Points, in no order, along strands that fork, close into loops and pass close to each other.
Points whose rows are less than 100 apart are linked; no others are. Some points are linked to none.
taz: [-61  35  14  10  30 -10   6 -10   7  23 -15   7   6  25 -39   4 -17 -24
  31   4 -60]
dofig: [ 37 -28 -15  33   1   3  32   4  21  -2  31  23   9  -3  31   0  58  10
 -34 -18  29]
Sof: [ 48 -14 -47  14   5  -3 -33   0 -43  27 -11  59  12 -50  15   4 -51 -29
  15  11  17]
vuko: [-15  54 -23   6   4 -17   2 -19  27 -11 -35  26 -27   8 -26  22 -15 -11
 -18 -67 -43]
Sig: [-49 -27  25 -42 -36 -23  39  -4  23  34  65   8 -24  24  -9  -2  30  -5
  34  79   4]
tib: [-29  -1  11   3   9  43  -8   9   8   5  12 -26   2  20   2 -53 -10 -13
  22  11  33]
bal: [ 41 -36   1  12  10  -9  22 -25  -4  10  36  57   6 -25  57  53 -17 -13
 -26 -17  15]
gazo: [-25  27  -9 -29 -37 -15 -22 -25  55 -14 -16 -36  18   5 -24 -35  -2  33
  20  20 -32]
nuker: [ 45 -30 -46  45  15  -7  -4  17 -12  12  -8  53   8 -55 -20 -28 -37 -37
   4  22   4]
vidu: [-11  10  39 -39   6 -11 -10 -15 -19   0 -13 -54  22  13  25  52  40  39
  -5   8 -12]
gupu: [ -1 -18  28 -31  -1 -18   2 -18   6   8  23 -36  30  -5  40  36  41  36
   0  36  -6]
dezup: [ 21 -21   8 -24 -16   6 -31  -9  28 -19  15 -53  31 -16  31 -36  -1  35
 -19  36  31]
sapi: [ 35   4 -19  16  -9 -15  -9  23  40 -18  21 -34  20 -36  -4  -9  71  44
 -29  17  18]
Magar: [ 21  -8   3  16  15   7   5 -20   3  -1   0  44  -9  -5  24  13 -34 -21
 -21 -25   9]
lutuk: [ 39  37 -15  10   0   7 -29  46 -36 -63 -37 -27  -8   0 -22  50  12  25
 -48 -67  10]
bakon: [-39 -49  -2  -4 -10  -7  38 -41   2  16  40  40   0  46   2 -49 -28  -6
   5  45 -17]
lukud: [ 24 -65 -20  32  12 -30  45 -32 -44  44  -2  74  20  -1  -5  16 -14 -46
   0   6 -15]
fuli: [-16  48  17  13  35 -10 -10  18  -5   0 -29 -15  -1  -4 -16  55  20  -7
   4 -32 -43]
tulu: [-30 -34  -5   9  27 -15  44  -4  -2  19  32  51  -1  26 -20 -18 -29 -38
   0  46 -48]
vata: [ 20   1  12 -28 -16   8 -30 -24  27 -33  -6 -42  22 -16  23  -3 -29  36
 -16  -2   9]
roz: [ 28 -29 -15   3 -26 -22  22  24  39   1  60  -6   8 -27  15 -11  84  25
  -2  46  29]
guvor: [-22 -36   5   8  35  31  30  43  -4   6  63  -6 -21  -2  22 -48  11 -13
   1  72  34]
kizig: [ 14 -54 -17   8   3 -15  38   4  25   3  56  15  27 -19  27   0  42   6
 -12  41   9]
zivet: [ 52  -9  -9  43  14  14   7  28 -30 -11  -9  -2  12  -9   5   5  66  16
 -43 -40  30]
vego: [ 47  26 -17   3  -1 -13 -25  12  -6 -30 -26   3  -8 -29   1  56   6  17
 -43 -55  -2]
Sil: [ -7  45 -13 -17 -14  -5 -37 -17 -28 -31 -75 -38   3  -7 -31   6 -45   9
   8 -44 -22]
palu: [-35  31  20 -39 -59   5  -9   6  55   5  16 -37 -41  23 -20 -25  27  16
  37   9  28]
Tul: [-38  39 -11 -33 -46  -7 -15 -13  59  -5  10 -26 -13  19 -21 -32  20  27
  22   8  -8]
pife: [-62  45  21  -5  19  15  -1  -1  11  13  -8 -20  -8  48 -24  -6   2 -16
  28 -16 -24]
vinu: [ 44   4  -2  15   7  47 -31  -3   3 -34  -3 -10  -5  -4  18 -30 -70 -11
 -24 -48  52]
roko: [-24   4  -3 -26 -23 -20  -8 -37  41  -4 -21  -8  20  10 -33 -49 -47  21
  38  35 -67]
Zupip: [-21  34  23 -20  20 -27  -6   2 -23   0 -41 -29  12  12  -3  75  40  14
  -8 -27 -41]
Terep: [  2  22  15 -21  -8  37 -16  16 -24 -22 -24 -53  -3  46   9  14  27  20
 -19 -36  21]
ner: [-65  -4  36 -47 -44   8  15   1  40  13  61  -8 -41  26  -1 -38 -16   8
  41  61  15]
Kez: [ 22  14 -15  42  35  -5 -30  50   3  -1 -14 -17  20 -72 -44 -30   1  -3
  10  24  -5]
luse: [ 22  13 -14  20  -3  46 -13 -13 -26 -24 -48  -5 -17  22   0 -23 -43 -23
 -22 -77  37]
zab: [ 13 -11  28  40  59  23  14  45 -17   5  23   2   3 -31  21   0   9 -13
   0  14   7]
Rim: [ 27  43   8 -30  -4  15 -41 -18   6 -29 -11  -8  -8 -17  26  24 -87   5
   6 -44   1]
fud: [  4 -52  -3 -17  -7 -28  30 -21  20   8  35  -3  32 -14  18   4  21  15
  -3  62 -11]
laz: [ -6  36   2  15  26   2 -37  35   3  -5 -28 -59  22 -40 -38 -13  -2   4
  20  18 -11]
nagu: [ 41  53  -2 -14   8  -1 -49  17  16 -19   5 -10  -1 -54  16  43 -59   4
   1 -18  -3]
Fibur: [-32  29  10 -17 -41  19  12  15  18  -1  14   7 -57  64  -9   7  58  -2
  -5 -50  35]
livap: [ 36  35 -10  31  14  19  -5  63 -31 -40 -26 -20  -5   8 -26  19  54  19
 -45 -61  16]
bezot: [ -4  12 -32  16  -6 -21  -6  -2 -26   2 -58 -16  14  -3 -44   3  57   6
 -10 -19 -11]
repok: [-50  60   6 -15 -18  10   2 -12  18 -17 -23 -25 -22  52 -14  -8  -4   7
  20 -60 -17]
ruz: [-28  59  -8  -2  -3  13   5 -17  25 -27 -22   2 -23  44 -14   6 -27  -5
  -9 -79 -19]
vafon: [ 33  13 -11 -13  -7 -31 -13 -20  -3   3 -31  14  13 -30   5  63  -8   6
 -12 -23 -25]
zopos: [ -21  -16   -3  -14    0    6    5  -30    4   -7    6   29  -11    2
   -3  -51 -115  -13   20   27  -33]
zudin: [  7 -18  20  51  48   8  31  34 -30  25  14  16  12 -20  11   6  52 -19
   2   4   2]
Ver: [ 12  -6 -35   5 -18 -25 -16  -7  14  -2 -30 -26  26 -19 -30 -21  54  16
 -16  16  -3]
kol: [-29 -43   6   6  45   6  40  21 -26  28  42   4   3  -3  -1 -25   9 -17
   7  82   4]
lum: [ -8   8  20 -26  17   2 -33 -12 -26  12 -23  -6  12 -30   8  13 -80 -15
  39  21 -18]
zadin: [ 32  52  25  11  45  10 -37  49  -5  -6   7  -9  -9 -49  15  50 -37  -5
  12 -15 -12]
fedin: [ -5   5 -32  11 -16   1   6  -3 -20 -39 -40  11 -11  39 -14  14  27   4
 -50 -72  11]
zusim: [-39   5  21 -18 -37  16  12 -26  -5  14   2   3 -27  69   9 -12  42   8
   2 -27  29]
saze: [-21 -55  10 -16 -38  15  20 -66   9   2  21  21  -2  49  34 -58 -35  31
  11  17  10]
kodo: [-10 -31  20  -9 -13  22   6 -61  -1   0   4   1   3  42  33 -36 -26  14
  -5  -6  21]
Fuve: [-15  24 -20  35  -7  12 -15  39  -5  15 -22 -26 -12  13 -46 -42  75  -9
  11  -4  34]
sug: [-36 -19  51  10  12  18  30  23 -12  37  68  17 -28  42  26  10  51 -21
  22  20  41]
vabuf: [ 28 -18  -7  15  10  27 -18 -13   6 -15   5  19   0 -21  36 -23 -69 -19
 -17 -21  38]
fef: [ 38  -2   9  43  49  18 -12  59 -14 -11  11 -16  13 -63   2 -21 -10  -6
   1  20  15]
der: [ 30 -45  -9  35  18 -18  32 -24 -55  42 -14  53  18 -14   8  37  12 -34
  -6 -16   8]
Duli: [ 38 -38 -11 -29 -19 -15 -17 -36   2  -1   4  32  15 -40  35  -2 -75   2
  -1  34  -4]
sasem: [-41 -14  15 -22  -6  26  20  39  26  11  81   1 -41  17  16 -42   6 -14
  20  63  39]
sak: [ -9 -60 -17  11  26 -20  50   7 -20  26  24  29  15  -1 -23 -28   1 -32
   4  72 -26]
lito: [-28   6 -13  -8 -23  -8  15 -32 -14  -6 -27   6 -14  51   2  20  35   9
 -32 -52  -2]
seb: [-33 -39  33  -9  -6  -7  45  -4 -14  37  69  18  -4  34  27   9  46  -8
  14  51  32]
vudod: [ 17  -8  -7 -16  -9 -47   1 -35   1  11 -19  26  18 -24  -3  46 -23  -5
   1   7 -42]
Pada: [-21 -20   0 -19 -13  -4   2 -37  18  -2  -7   2   6   8 -12 -58 -85  13
  34  31 -47]
dibi: [ -9 -26   6 -18   1 -35   2 -38  -4  19 -14  22  26  -3   0  19 -29  -2
  13  36 -52]
bines: [ 36  18  35  26  56  34 -15  43 -30   1  10  16  -8 -32  33  42 -27 -22
   2 -22   9]
biz: [  6  -1 -24  31  -3  30  -3  -3 -17 -25 -38  12 -18  37  -2 -21   1 -15
 -39 -76  36]
sesik: [-14  13  -3  11 -37   2  -2  41  11  36  -3 -23 -23  -1 -47 -19  90  -7
  29  15  37]
Luvaz: [  1  26 -15  23  -6  18  -4  59 -39 -32 -30 -24  -9  36 -38  20  83  13
 -30 -46  18]
lizu: [ 24 -36 -41  32  24 -17  25  30   8   4  14  29  15 -42 -31 -31  -4 -29
  -3  61 -22]
renom: [ 46 -33   0  22  17 -24  30 -13 -38  27   0  44   8 -26  37  67  17 -11
 -14 -26   2]
Repa: [ -2  68  25  10  41   8 -19  37  20 -11  -7 -22 -10  -6  -2  50 -14 -10
  -3 -42 -32]
pemu: [-33  32 -17  20   4   9  -6  38 -32  -2 -46 -27 -14  36 -38   9  79  -6
  -3 -37   4]
pana: [-14 -53  13 -38  -3 -35  18 -37   4   9  21  -6  36  -2   5   4 -14  14
   8  71 -41]
lubu: [ 48 -25 -42 -22 -27 -24 -35 -34 -13  14 -17  55  15 -39  17  -3 -70  -7
  19  25  -8]
kupe: [ -2  39   0 -26  -2  -5 -29 -28   1  -4 -26   9  -6 -17   6  13 -90 -10
  35 -11 -31]
Geg: [-28  15  19 -29 -70 -11   0  19  27  27  -9 -24 -46   5 -44  -4  71   2
  30  15  28]
Demam: [  7 -11  14 -36 -31  10 -15 -58  21 -30  -7 -22   3   8  42 -17 -54  43
 -11 -20   8]

A fork is a point with three links, a tip a point with one. Leave the first point through the second and follow the links. Name the first fork or tip that comes.
lukud, der -> Fibur
kodo, saze -> sak
gazo, Tul -> pemu
Repa, fuli -> fud
bakon, saze -> dezup
lizu, nuker -> Duli
Fuve, sesik -> zopos

A tip is a point with one link. Name the tips that can be reached along the links from each point below, in the order of the rows.
bakon -> dezup, sug, Duli
Repa -> laz, zopos, zudin, lum
biz -> lukud, Fibur
ruz -> taz, vuko

Name the points in between on the shortest way along the links from the first point to the second, in order.
Fibur, vabuf -> zusim lito fedin biz luse vinu
saze, Sig -> bakon tulu sak kol guvor sasem ner
roz, fuli -> kizig fud gupu vidu Zupip
Luvaz, nagu -> livap zivet dofig kizig fud gupu vidu Zupip fuli Repa zadin
